Each row is a point on a landscape with many valleys, with its height.
A ball rolls from a point to whichever of its 2 nearest points has the largest drop for the distance, and stops where none of them is lower. Distance is the straight distance between rows; heights are no part of it.
bipe: [-11  20 -23  -9 -35  -1 -28 -13  14  11  -5 -18  10  -2  18   7 -28   2
 -13   7  -8   8  -2   7  -1 -20 -19  17]  h=79.3
lidi: [  9  13  18 -13   9 -38  -1  21 -17 -14 -12 -16  32   5  11  -2  -2  24
  41 -27  -1  -4 -18  -2  -8  35 -23  -6]  h=16.9
baner: [-10 -20  31 -30 -32   0  27   4   3  27 -13  17   6  22  17  -3 -23  17
  17  21 -24 -13  27  -4 -12  -1   4 -23]  h=66.8
reti: [ 27  15  -4   5  11 -23  -1   4  -6 -43 -24 -17   0  -4  32 -16  22  20
  15  -3  31 -16 -41 -23  14  21 -18  -5]  h=75.0
manaz: [ 32  31 -13 -23  20 -14  -5  13   2 -19 -25   7  46 -10  -4  -2  -5  10
  40 -11  34   1 -13  -2  -3  -2  -1  14]  h=46.8
solub: [ 32  28   2  -7  14 -10 -10  11  -2   3 -11 -15  20 -12 -19  19   9  17
  29  -4  44  -8 -29 -12  -9  16 -12   5]  h=50.5
vik: [  4  18   7 -23  32 -41 -14 -10  -8  -4 -29 -18  48   1  19  -4  -8  32
  28 -20   1  -9   0   3  13   4  -3  -9]  h=22.4
zug: [ -5  11  -3  40 -15 -12  -3 -21   7 -20 -10 -17  16  11  37 -24  12   8
 -12   3 -23  -3 -25 -12 -20   1  10 -13]  h=22.9
rizak: [ 25  16   4 -15  40   8  -9  10 -30 -59 -31 -16 -13 -34  -3 -31  27  -3
  21  -4  -6 -27  19  -1  -7  14  -8  17]  h=64.3
zev: [  5  13  10 -51   2 -22 -24 -17   2  -2 -23  29  21  11  12   4 -30 -11
  -4  -7 -18  14  40 -21   0 -25 -30   4]  h=61.2
vumez: [-35 -52  -5 -24 -36  28  -4  20 -16  17  15  18 -14  18   6 -11  -9   3
  -4  30 -18  11  12  29  -7  -3  13  -2]  h=35.8
ved: [  5  -5  23  -2  22  20  13  -2  17  13  -1  51  26  27 -14  -3  10 -48
 -10   0 -18   2  29 -13 -16 -20  20   4]  h=49.1
mutu: [ 14  35  11 -26   4 -17  10  15  -7   2  -6  17  24  -3 -20   6 -22 -20
  32 -12 -18   7   7   4 -20   3 -17  -6]  h=27.1
muvep: [-21   8  14  20  -6  12  -6 -36   8  20  -3  -8  -7   6 -15 -13   8  -2
 -12   2 -30 -10  31  10 -22  -1  16  -5]  h=19.4
vub: [-34 -42 -24  41 -21  16  12   8   9   1  41  15 -31  -2 -11   3 -14  12
 -30  28  37 -13 -12  12  16  13  -3  -3]  h=38.0
Fata: [ 20   7  19 -13  10  20  13   8   5   0  -5  24  -3  -6 -36  14   2 -10
  15   9  45 -18   0   5  -6  -3 -17  24]  h=26.8
Kofon: [  7  -1 -11 -18 -20 -13 -14  24  11  -6  -5  -7  36   7  42  -4 -14  16
   3 -17 -44  21   8  -7  -5 -19  19   4]  h=67.7
mulik: [  3   1 -20  41 -11   4  21  38  10 -23  29 -11  -8 -11  -5 -13  -1   8
 -13   9  13 -23 -47   2  -1  23  -5  -1]  h=31.9
ratus: [-37 -17  -3  31 -38  27  -6 -47   8  14   3 -12 -22  11   2   8 -19  11
 -28  19  -5   5  38  11  -4   9  -9   8]  h=71.0
Tiv: [ -7  -2  -2 -20 -11 -19 -29  27 -19   0   0  26  -3   1  -1  -9   2 -26
  12   7 -35  10 -17   1 -25  -1   4 -13]  h=59.8
Befu: [  1  -7  -5  28  15   9  36 -18   0  14  18  -4 -33 -12  -6  -5  13 -20
  -2   4  -8   9   5   7   7   1  18 -25]  h=50.1
Mir: [-11  -3 -17  15   5   2  24 -44  -5  29   6  -9 -31   0  21 -23  20 -23
  -3   6  -9  23  22  -3  15  -6  20 -49]  h=52.1
Febun: [-30  13  13   0 -25  14  -9 -34  -3  23 -11   3  11  21   1 -13 -16  -1
 -16  13 -52  -7  32   1 -32   7   3 -23]  h=15.8
vapos: [  5   0   0  10   3  21 -11  10   9  -9  -7 -23  -1 -18 -10 -12  22  26
   5  -3  27 -18   4  20 -10  -4  17  28]  h=45.3
gez: [ 15  10  -8   7  -5 -33 -30   3 -20 -31 -11 -22 -18  -1  31  -9  20   3
   1  -9   1  -4 -35 -17  12   9 -31  -7]  h=76.2
pog: [ 22  15  11 -20   1  26   6  15  25   0 -13  16  -4  -9 -29  -4   5 -34
  -3 -12 -16  -9  39   2 -14 -31  12  29]  h=58.5
ponad: [ 25  18 -28  11   2 -15 -16  51   0 -40   9 -40  27 -17   0 -16  19  17
   4 -27   1 -16 -25 -21  -9  26 -19  21]  h=53.4
Kikis: [ 14   8   7 -13  10   6   6 -16  18   3  -5  12   8   4  14   8 -16   6
 -11   2  23  11   2  -4  14 -24  -8  16]  h=39.6
dinu: [  6   4 -33   5  20 -13   2   1  -3  -9  12  27  14  -2  30 -27 -10 -14
 -23  14 -17  12 -25  -7  10 -11  12 -25]  h=54.4
ruti: [ 19   8  19  10  37  16   7 -46   5  -6 -16 -19 -14  -1  -7  -1  35  11
  -8 -11  34  10  19  -5   6   1  10   4]  h=58.7
davag: [  7  21  -4 -36  19  -2 -23 -14 -22 -30 -27 -26  42  16  13  -8   6  36
  27  -3  44   4 -23  21  25   1 -18  14]  h=28.9
Ruvi: [-12   7 -13 -19  14 -34 -33 -15  -3  25 -12 -28  23 -10  17 -12  -2  38
  18 -12   8 -16  16  20  19  -7   3   0]  h=26.9
ziv: [  7  -4 -16  21  -9   5   1  14  11 -22  23  16  -7  11  18  12 -16  -9
 -34   1  -1  36 -45 -11  13   8  -3  -7]  h=49.8
guv: [-25 -30 -30  24 -13  -7 -29   5  -2  11  23  -7 -18  -4  19 -21   8  30
 -18   5  45  -3  -7  21  22   2   3  -1]  h=44.7
dop: [-16  -6 -12 -30  -8 -31 -16  -9 -12  14 -17  -2  35   6  47 -20 -17  28
   9  14 -39  -9   1 -12  -3 -16   5 -28]  h=62.9
Zuz: [ 16  -5  51 -19  34  13  12  -8  10   2 -24  49  20  24  -6  -6  21 -47
  -4  -6   9  -2  39 -12   3 -15  -6  15]  h=47.1
Bapa: [  5  23 -25   2 -12 -29 -15   8  12  -4   1  -8  52   6  10  17 -28  28
   9 -11  32   3 -43  -6   8  -4 -19  12]  h=39.3
luzen: [ 15  16  16 -18  13 -19  16  40 -16 -22  -4   3  12 -16 -21   3  -3  -7
  40 -20  -9  -3  -2   1 -20  25 -14   5]  h=22.6
Nesov: [-18 -25   6  15   0  31  30  13  -7   1  25  15 -45  -6 -54  43   7 -32
  -6   3   6  -2 -13   1  13  -6  26  14]  h=41.2
golit: [ 19  46  12 -15   9  -9  11 -28   5   7 -37 -16   7  -4   8 -14  13 -10
  33  -6  -7 -14  -9   6   4  -8   0 -15]  h=37.4
kivit: [-18 -16 -34   9   0 -10  12 -33  -1  22  11 -24  -7  11  41 -13   0  15
 -11  -7  14  36  -5  16  52  -5  12 -34]  h=56.5
Tif: [ 10  -6  40   3  -1   4  27  13  -5   1   5 -19 -38 -14 -33  49  12   5
  14 -19   3  -2  -7 -14   3  26  -4   1]  h=53.5
davaz: [  0 -10 -16  29 -19  26  25  -9  17 -14  27  12 -29  11   9  36 -34  -8
 -41  12  14  32 -21  -6  27  16 -19  -1]  h=46.3
mizu: [-21 -25  16   0   7   4  -8  37 -14 -15  -3  26   2   4 -44   1  16 -32
   9 -12 -36  -1 -12  -3 -33  -9  49   7]  h=52.5
kekel: [ 23   3   1 -13  14   0 -21  35 -15 -48 -14  15   4  -4 -15  -9  25  -8
  19 -16  21  15 -19   9 -10   2   6  26]  h=63.1
tus: [  7   5  13 -29  14  19   7 -24   4   4 -12  13 -35  -3  -6 -22  12 -39
 -21  11   1  -1  50   6  16 -23 -23  11]  h=31.1
feza: [ 13  11 -10   4   0  12  -7  43  -2 -27  -1 -55  14 -18 -12 -19  21  22
  12 -17  -7 -19  -3  13 -10  13   0  31]  h=49.7
lumas: [  4   0  39  -2  24  18  34  -9  15  26  19  44  11  12 -43  42 -10 -20
   6   4  11 -20  35  -3  11   3  -7   8]  h=75.9
Tupa: [ 14 -19   5  -6  37  -5 -10   9   5  18   1  25  -4  -5  -9  10  12   7
  11  -2  49   4  -6  14  17  -8  25   7]  h=45.6
bulaf: [-26 -12  -3  21  23   3  18  11 -16 -24  28  12 -21 -19 -43  -7 -16 -16
 -20  10  -2 -14  -3   0 -19  15 -17   6]  h=43.1
Mizo: [ 50  15   2 -33  42  12 -10   8  -3 -15 -24  -3 -11 -18  -9   8  30  -7
  21  -5  45  12  -6   0  16  -4   6  18]  h=26.1
gug: [-38 -24 -38   9 -28  12  -4 -31 -19  40   7  -5  17  21  35 -18  13   5
 -17  22 -28  18 -19  -6  -7   5  23 -49]  h=31.2
Gon: [-12 -11  -1  22 -22  10   3  26  10 -15  28  27  33  19  -9  30 -27   2
 -10  -5 -27  19  -7 -10 -27  11  16   9]  h=41.5
beru: [-16  13 -12 -13  23 -31 -16 -14  -2  38   5   4  25  -8  -2  -7 -24  12
  11   5  -3 -13  13  17   1  -3  -3 -13]  h=30.1
Kitep: [ 18  31  15  14  -3  -5  -9 -23   1  -7 -23  21  -2  14  -2  -8  23 -31
  15   4   3   3 -38  -2 -22  -7   4  -7]  h=33.6
tafim: [  4  -3  13 -22  40 -26 -12 -16  -8  -7  -9  39  15   6   8  -3 -22  -3
 -12   2   5   7  34 -24  -1 -15 -28   2]  h=60.1
Pir: [-15 -21  12   9   5  28  16  -4  -3   8  17  24 -13  14 -24  26  -6 -32
 -26  10 -48  16  21 -13 -17   1  20 -10]  h=54.3
rav: [  2  -5 -14  16 -13 -19 -10  36  -4  25  32 -21 -20 -13 -18  25   6  -1
  10 -11   9  -5 -38   3  10  24  -8  -4]  h=55.8
tovef: [-11 -10 -25  40 -26  -2 -11 -13   7  17   5  -4   6  15  31 -19  20  -3
 -16  18 -16   3 -37  -1  -2  -2  27 -27]  h=27.0
zifop: [-23  14  21  15  -8  34 -18  -5  10   5   2  -1  12  14 -40   3  -1   1
  -4  -8 -17 -11  26  28 -23   3  16  28]  h=23.9
dasub: [-35 -42  -2  -5  -6  18  13   4 -12  17  24   9 -14   7  -5 -25  -8   5
   0  21   7   5  27  42   7   4  10   0]  h=31.3
betog: [-17 -25 -31  12   7 -28 -17   6 -17  14  16 -21  -6 -11  36 -29  12  13
 -12   3 -43  -1  12 -13   5   7  14 -34]  h=37.3
Bimu: [ -5  18 -34   1 -28 -13 -41 -11   3   1  -4 -45  -4 -17  29  -7  -3  14
 -17   0  -2  -9  -4  -4  12 -13 -29  19]  h=78.2
madut: [ 17  12  30 -28  33  11 -15 -14   6  -9 -31  30  21  15 -11  -5  14 -15
   0  -9  31  -1  37  -4  -2 -19 -14  27]  h=45.5
nim: [-38 -13  -4  24  -8   4   5  10 -10  24  42  -6 -10  -5 -49  27 -15   1
   5   5 -24 -22   7  21  -8  32  11  -4]  h=62.6
Nat: [ 27  36  -3 -24  16   0  -2 -12  15  -6 -26  22  43   2  -3  -4  -7 -12
  14  -5  28  -2   8  -5   3 -29 -15  24]  h=42.9
pef: [ 10 -16  25   2 -10   2  43  -2  13  12  -6  21  -1   3  14   4 -14   4
  16  17  -7 -14  10  -5  -4  -7   9 -14]  h=68.7
Karo: [-24 -16   4   1  10   6   7 -21 -13  13   9   0  -2  15   2 -20  -4  27
   9  10  28   4  11  41  17   9   1   5]  h=27.3
norat: [-19   7   1  14 -16 -10  -2 -43  -1  -1 -16 -15  12  16  37 -16  -5   6
 -17  13 -43   2   4 -14 -17  -6  -2 -20]  h=19.7
mesi: [-12 -26  35 -16   9  13  -3 -13  -8 -18 -16  14 -45  -2 -22  -1   9 -18
 -18   4   6  -3  37  -4   0 -17 -21  22]  h=33.4
Keku: [ 32  29  -8 -29  12  -3 -22  21 -12 -40 -27   1  -6 -34  -6 -17  16 -25
  12 -14 -16 -10  25  -8 -15 -15  -3  23]  h=62.2
Vute: [-12  18 -18  14  15 -27 -15   1  -4  21  22 -26  32  -1  -6   0 -13  21
   7 -11   1  -7 -22  15   4  24 -13  -6]  h=33.5
dif: [ -6 -11   3 -29  -9 -13 -30  38 -11  -8  -4  16 -14 -15 -15   7  -5 -12
  -1  -7 -35   7  15  -6 -19 -12   0  12]  h=58.0
kame: [-10 -12  27  15   5  22  24 -20  16  12  20  20 -21   2 -46  56 -17 -12
 -16   5  -1 -13  38 -15   4   8  -6  14]  h=74.1
Leg: [-12 -41   5  -3   7 -40   0   9 -11  15   1  -9 -41 -23  23  -5  10  26
  10  -1  19  -5  12  -9  23  10  -7 -28]  h=20.7
Mun: [-32 -19  14  12  -8  -7   7   3 -11  30  15 -20 -31 -19 -32   7   3   0
   6  -7 -30 -19  27  10  -8  22  11 -19]  h=64.9
fura: [ 17  -2  11 -31  37  24   8   2 -13  -5  -6  -6 -21 -19 -30  -2  18   1
  16  10  55  -7  13  15   8   6 -17  18]  h=30.3
mari: [-15  -8  11  14   2   3  -9  32 -15  -8  17   4 -10   3 -39   8  17 -16
   7 -10 -14  -3 -28  18 -18  15  25   8]  h=56.1
laki: [-24 -22 -27   7 -15   2   0 -16  -8  47  13 -10  -5 -10  27 -20   4   6
 -14  23 -36   1  20  -8 -13  -1  27 -41]  h=34.8
zude: [  7   7  -5   6 -27 -13   7  17  23  -5  -1  -4  48   9  19   8 -27  34
  15 -13  12   1 -11  -3  -9  -7  -7  24]  h=43.9
fud: [ 34  46  21 -34 -20   3  -5  -5  -1 -20 -49 -32  -8 -13   9 -10  22   4
  35  -9   2 -23   3  -6  -4  -4 -15   5]  h=41.0
Lod: [-11  17 -13 -46 -32   3 -25  -9  -8  10 -19  25  13  20  20 -17 -17 -28
  -7  24 -38   7   6   2 -12 -29 -11 -10]  h=63.9
liral: [  9   7  16  -2  -1 -19  -8  24  -5  19   3  -3  -6 -11 -28  19  10   8
  35   0  31 -20 -36  10  -9  23  -6   0]  h=53.1
maf: [ 33  11  -9  15  19   9   4  17  20 -23 -16  35   0 -12  -2 -13  22 -31
   0   9  28  -5 -30  -9  -6 -21  15  10]  h=26.3
Dipat: [ -1  -1 -12   1 -27 -24 -15  25  -3  18  14 -10  -6  -4  12   7   2 -10
  10  -1 -24   2 -32  -1  -6   9  -4 -18]  h=58.1
zosi: [  2  -3   0  38  17  11   5 -29   7  10   0 -40 -26 -18  -4 -14  45  19
  -3 -18  25  -3  15   6  13   7  28  -7]  h=56.7
Numi: [-27  -4 -31 -16  -2 -34  -6 -33  -4  26  -4 -22  32   6  45  -9 -20  20
  -7   8 -23   8 -10  -5  25 -25  -2 -36]  h=61.1
Fabi: [ 16 -15   4 -32  47 -26  -3 -11 -16  -8 -24  47  -5  -1  29 -19  -4 -24
   2  21  13  -2  20 -14  25 -18 -20 -10]  h=58.9
mizak: [ 14  -8   9  10 -11  16  24 -17  13   0  11   6 -26   6   2  39 -26   5
 -18   5  25  23  -1  -9  20   0 -24  13]  h=43.0
kofal: [ 13  24   2  34  20   4   8 -13   0 -10  12 -40  14   1  -9   9  17  22
  -6 -15  21   0 -31  -7   2  34 -10  -4]  h=41.1
Vume: [ -4  24  10 -53 -28 -11 -31   1   7  20 -33  33  19  22   6  -4 -20 -19
  -4  -1 -40  -4  26 -15 -21 -23  -2 -20]  h=63.0
bufel: [ 18   2  -4   1  15  -3  -8  -3   8 -35 -15  -1  12   2  31 -18  -1  20
  -8  -5  12   9  -1  -1   7 -18   7  19]  h=36.3
Nopup: [ 31  27  27  -7  -9   5  -6  -7   7 -13 -43 -50   7   4  17   0  38  22
  30 -24   5  -8  -8  -8   0   2   8   9]  h=44.6
remum: [ -6 -28  -6 -10 -21 -13  -7 -13  -5  23  -5  -6 -43  -9  29   2   2  10
   1   6  20   3  19  -2  20 -15  -2 -15]  h=23.6
Nuzep: [ 27  30   1  -6  22   9  28 -22  13  19 -15 -10  -7 -18   3 -22  18 -24
  19   0  -8 -10  13  17   6 -14  27 -10]  h=40.5
gemo: [  8  -1  25  14 -17 -15  39 -15  12  15  -7   2  12  14  17   9 -13  24
  25  12  18 -21 -23   0   7   7  -3 -15]  h=70.8
nimok: [  4  28  14 -27 -22  21   4   1  20  14 -25  19   0   3 -15 -19  -9 -22
   5  12  -5 -24  30  18 -15 -26 -16  14]  h=57.5
libed: [ -2  17 -13  37 -13   8  19   3  10  -5  25  20  10   5 -13   3 -18  -5
   0  26  22 -22 -39  16 -11  12  -8   4]  h=27.6
ges: [  1  -2 -11  24   2  -5 -10  -9 -11   8  22 -11 -27  13   7  -1  22  -7
  -9  -8  27  28 -47  12  32  26   5 -22]  h=39.5
zus: [  4  19   4 -10 -30   7  -5  23  14  -9  -8 -36  43   2  -1   7 -15  34
  14 -31 -10  -3  16   8 -12   8  -3  33]  h=49.6
zazi: [-42 -33 -19  26 -34   9  -9 -22  -9   8  14 -27 -31   2  20 -11  -3  11
 -22  12   5  13  19   8   3  17 -14 -13]  h=69.6
dob: [ -2  17 -38  19   9 -13  -1  12   2 -20  24  10   5   7  26 -25  -8 -11
 -31   3  -8  26 -56   0  26  15   4 -25]  h=52.3
Gogi: [-18 -33 -17 -15 -17   5 -33  27  -3  10  14  11   0   7  14  -4 -11  10
  -8  16   4  12  -7  26   2 -17  12  13]  h=40.6
sefol: [  0 -10 -12 -10 -16  -9   2 -40  -1  15 -22   1 -27   3  45 -28  15   1
   9  19  28  -1   7   5  29 -30   2 -17]  h=26.7
nutib: [-30 -27 -15  25 -32  15  -2  -1  -4  16  28 -42 -47  -8  -5  14   0   7
 -17 -11  13  12  12  15  23  25 -20   3]  h=68.1
Gafor: [-20 -34  18 -17   5  17   7  12  -6   7  14  48  16  21 -17  28 -21 -15
 -29   6 -42  16  33 -36 -26  -6   5  -6]  h=56.9
kesen: [ -8  -2 -18  32   1 -16  -2 -16  10 -14 -10 -28  21  10  48 -41  18  35
  -7  -5   7 -14 -23   9  20   3  20 -12]  h=27.5
Kotu: [ -3 -24   9  -7  11  23  13  13  -6  -8   6   9 -50 -13 -37  15  15 -31
 -11  -3  10   6   6   7   9 -15   6  22]  h=36.7
vukup: [ 12  12   4 -23  10  -2   5 -39   1   6 -27   3 -26  -8  20 -29  16 -16
   5  13  21  -8  24   5  20 -26 -16  -1]  h=29.1
gar: [ 20   8  -2 -32  10  -1 -41  27 -12 -36 -10  23 -11 -13 -22   7   9 -28
  -8 -19  -1  16  11  -4 -12 -21  -8  35]  h=60.2
rufu: [ 14  15   5 -16   4  -8   4   7   3 -12   1  47  48  26  -9   6 -25 -26
  12 -16  -5  26   8 -10 -20  -6  -4   9]  h=32.1
Rovo: [-11   9  11 -16  26   1  -4 -27 -19  -6  -2 -10  22  23  -3  -4  -6  31
  14  -3  31  10  -7  29  12  17 -21   9]  h=22.8
beget: [ 18  27 -14 -16 -13 -15 -41  -7 -18 -15 -22 -37 -13 -19  18  -7  11  12
   5  -5   9 -16  -9  -4  12  -4 -36  13]  h=77.2
lib: [ 13 -12  -9 -17  25 -22  11 -34   0  21 -10  31 -16  -7  32 -10   0 -24
 -13  19   2   6  15 -32  15 -28  -5 -34]  h=57.7
nepus: [ -9   1   5  11  24  -1  18   3 -24 -15  11 -12 -28 -15 -24 -18   5  -5
   4  10  11 -13  -5  19  -6  24 -15  -1]  h=45.2
Puvip: [ -8 -16 -21   7  26 -26 -12   8  -9  -6  16  -1 -14 -29  11 -22  -6   6
 -25   2 -22  -5  24 -13  -4  -3   6 -12]  h=39.1
Tuger: [-25 -16 -15  21 -29  21 -13  10   7  15  25  29  11  15 -14  22 -25  -7
 -12  28 -20  -3  -6  12 -17   4  10   9]  h=46.5
Rona: [ 56  26  -7  -1  22  29  11  13   8 -39 -12  -7 -16 -18 -11  -6  31 -18
  -3  -5  36  10 -28 -11   5  -8   5  19]  h=21.0
pel: [  1  23  18  -4 -17  30  17 -20  21   8  -1  32  42  43 -11  14 -20 -16
   7   1 -23  10  16  16  -7  -5  13  16]  h=35.0
Gede: [ 23  -1   7  12  32 -10  -3   2  26  22  10  41  15   8  -7  25  -2  -5
  -4  -7  32   8 -17 -13  10 -12  27  -5]  h=48.5
sedak: [-15 -19  -3 -31 -21   8 -14  11 -19  14  -1  38   7  13  11 -11  -5 -18
 -10  26 -41  13   2 -14 -26 -13   4 -17]  h=61.8
Dudok: [ -3  -2  39  -1  10  33  23  -7   7  -1  -6  37 -11  26 -39  14  13 -55
 -14  -4 -31   2  29 -10  -8 -15  11   6]  h=51.4
sus: [ 11  13  13   0  -9 -15  17  -2   5 -21 -28 -15  24  10  25 -10  -4  32
  25   9  40 -19 -32  -2   2   5 -22   7]  h=73.0
zal: [ 12  11  -3  10 -26   9   4  18   9 -24   2 -65 -15 -11   8   9   6  13
  -8 -20 -21   1  -3 -13  -1  16 -36  23]  h=63.2
ziro: [ 16  25  15  20  -5   7   6 -21  16   1  -8 -50  19   9   4  16  17  24
   8 -26  -7   1  -9  -3  -3  18   5   5]  h=44.8
baze: [  0 -17   5 -24  17 -37 -22   0 -12  14 -22 -10 -12 -19  29 -16   5  21
  23  -2 -10 -16  24   5  14   2   7 -16]  h=23.8
sosuk: [-16  -7  19 -20 -23 -24  10   7  -7  19 -12 -13  21  12  31  -9 -22  30
  21   5 -36 -12  11   0 -11  12  -8 -23]  h=65.0
kubar: [ 16  10 -13   6  26   1 -18 -21  -4 -36 -16 -33  12   5  35 -34  26  33
  -5  -9  18  -3 -11   8  29  -2   7  13]  h=32.3
safu: [ -8   4  -8  13  21  -5 -14   8  -2  -7  10  -5 -12 -32 -28  -7  -4  -5
 -21  -3 -14 -13  21  -1 -22 -11  -5  16]  h=40.9
filaf: [  8   1 -19 -24  -9 -31 -12  26   1  -5 -13  23  46  -1  32 -13 -18   7
  13  -3 -35  -1   8 -23 -22 -16  16 -15]  h=65.2
gota: [ 11 -12   1   2  25  -1  -7  -1  -5   9   8  -8 -20   2   5   1  30  12
   4  -8  45  23 -19  19  34   5  20  -7]  h=42.6
befid: [ 21  19 -29  14  -4  -8 -12  52  -4 -54  12 -15  12 -13  -4  -9   7 -11
  -4 -29 -20  10 -23 -17 -17  12  -3  17]  h=56.6
Reb: [-12 -13 -21  24   1  -3  17 -29  -4  15  10 -33 -28  -9  30 -26  29  13
   1 -13  14  21  16   9  36   5  22 -30]  h=54.2
bivi: [ -5  -9  15  -8   4  16  30 -10   5  44  30  42   6  18 -25  40 -23 -25
   5  20 -18  -4  27   7  12   6   6 -16]  h=77.8
lofal: [-26 -35 -26  21 -19   6  10  -7   6  19  26  24 -12  10  19 -10 -14  16
 -17  29  38   4  -5  12  18   2   9 -21]  h=41.4
Maz: [  9  -7 -21  -2  15  -3  12 -24   3  13   0  29   8  10  36 -10   0 -17
 -29  23 -29  21 -14 -38  -2 -20  14 -44]  h=56.3
zomib: [-17 -22  19  15 -17  21   1 -40  14  24   5  17 -20  11 -10  28 -16   0
 -22  16   7  -3  38 -12   3  -3  -7   2]  h=72.4
lopip: [-35 -30  17  -1  -4  30  21  30 -15  -6   9  29 -21   9 -59  22  -1 -45
  -4  -1 -28 -17  -6  -5  -8 -16  36  17]  h=47.3
mag: [ 26  20   6 -19 -16  19   0  21   0 -39 -12 -39  -4 -13 -14  17  -2  13
  -2 -21   2  13  13 -19 -17   3 -32  31]  h=60.9
paga: [  9  20 -18 -27   4 -31 -19  -6  -3 -22 -22 -21  41   8  24   7  -9  30
  17 -11  41   7 -51   0  36 -18 -20   2]  h=34.5
rapu: [-22 -11  -8  28  -3  10  10  24 -15  13  47  -3 -17  -1 -38  22   6 -21
  -1   1 -24   4 -33  23   5  32  26 -15]  h=59.4
sur: [  8  41  -9  27  32  -4   9 -17   5  -4  18 -15  45   3 -26  11 -14  20
   0 -18  19  -1 -19  -1  -5  22  -1  -3]  h=37.5
Kasu: [  7 -18  21   1   5   9  47  32  -6   1  16 -22 -34 -20 -31  21  10  -4
  25  -6   5 -13 -12  12  12  19  14   1]  h=50.6
tiko: [-28 -13 -23  22 -27  11 -26 -13   0  15  12  23  11  11   4  13 -25 -12
 -39  30 -31  11  -7 -15 -34   5  -2 -11]  h=49.5
Nul: [  5  13   0   6  -2  30  18   9  -3   1  19   4   3  -5 -37   4  -6   1
  14  24  38 -21 -15  29  -8  10 -15  24]  h=22.3
zokar: [ -4 -16   8   3  25   1  45  13 -18   1   4 -21 -34 -27 -17 -23  16  -8
  22  -4   1 -10  11  20  11  17  15 -14]  h=47.4
dem: [-25  -9  13  13 -22   1  -9  -8  -1  29   8 -49 -39 -14 -19  19  14  22
  -1 -18  -5 -15  26   6   2  25 -10  -3]  h=66.5
Fut: [-24 -41  -2  17 -24 -10 -12  33  -1  -3  14 -23 -39 -18  -8  26   0   4
 -29 -12 -17  -2  -2 -24  -9  -1  -2  12]  h=53.3
Firel: [ 33   7  18 -10   3  25  20  18  31   0  -7  11   8  -5 -27  34  -1 -10
   6 -27   1   8  27 -11  -7 -20  15  29]  h=55.5
folep: [  8  30  18 -20 -31  13  11  10  26   1 -20 -20   7  -7  -6  -4 -17  11
  13 -13 -20 -18  29   9 -16  -6  -6  16]  h=54.5
Gumu: [ -2   2  15  11   6 -11   3   6  -1 -16   5  26  28  21   6   6 -11  -3
   1 -11 -23  24  -8  -5 -19   4   8  -5]  h=36.5
fugo: [-18 -24  -4  28 -21  -7 -17  -3  -1  -5  11   6 -24  -5   5  17 -14  -7
 -37  12 -24  12  -3 -32 -25   1 -11  -9]  h=51.3
Tubo: [-13 -38   0 -10   3  -1 -11  47  -7 -19  15  -9 -12 -10  -4   7  -8   4
 -17 -13 -30  17   6  -8  -7  -3  10  17]  h=55.7
gov: [-12   3  -1  -7 -19  12  41 -24   1  40  23   8  -4  13  -1  25 -38 -14
   6  18 -19   8   8  16  17  11  -9 -25]  h=80.0
Ribav: [-15 -12 -23  -9  -6  -9  15 -34   9  42   4  -8   9   6  33   3 -20   9
  -3  11  -4  14   3   1  28 -18  15 -33]  h=59.0
lar: [ 38  23   1   9  17  -4  17   1  33  18   6  19  30  -8 -11  29 -12  -7
   2 -20   0   5   6 -20  -9 -20  20   6]  h=51.7
Zop: [-27  11  19   0 -28  43   2 -18  11   4   2  13  21  34 -20   6 -27  -4
  -7   8 -27  -1  33  30 -14   9  -3  22]  h=28.8
Safo: [ 12  27 -13  21   3  -8 -12 -33  -3  -3  -5  -1  -9  10  14  -4  24 -16
  -6   2  20  15 -50   2  12  -2  10 -16]  h=36.6
muso: [ 21  -9  10 -20  10  -6  -3  47 -18 -49  -4 -22 -17 -31 -17  16   7  17
   5 -23  17   0  -1 -26  -6  12 -28  29]  h=58.4
temik: [  1 -22  24  12  -1  -7   9  42  -7 -26   4 -24 -17 -17 -25  24   5  22
   4 -16  12 -14 -17 -20  -8  23 -14  17]  h=56.2
gik: [-24 -14 -29  53 -22  -4  18  16   1   0  40   1 -22 -11   3 -11 -15   2
 -27  27  10 -17 -36  -4   4  32 -15 -21]  h=34.9
Sutak: [ 14  12   1  11   7  30 -13  -7  16 -26 -12  -2  25  13   0 -11  13  23
  -6  -3  37   4  -6  11 -10 -13  11  41]  h=40.8
kosur: [ 17   4  15  20 -10   5   0   1  15  -2  -9  29 -18  -2 -13   8  15 -25
   2   6   3 -11 -18 -15 -25 -15  12   6]  h=30.4

Where does a ball stop that starts at each point below?
beget => Febun
Ribav => Febun
kame => Leg
mari => Leg
Vume => Febun
pog => Rona
mag => Febun
sedak => lidi

Call two points neighbours if one is among the 2 nearest of the other. Go from one point of each pair to the other, from neighbour to neighbour, staying as low as possible. Name the highest point that can't be avoided.
lidi and Leg => Ruvi
Febun and lidi => pel
Rona and Nul => fura

Two balls start at each pair of points below. Name the first point that both come to, or write never.
Lod and Kofon => never
Bimu and feza => zug
gov and davaz => zug
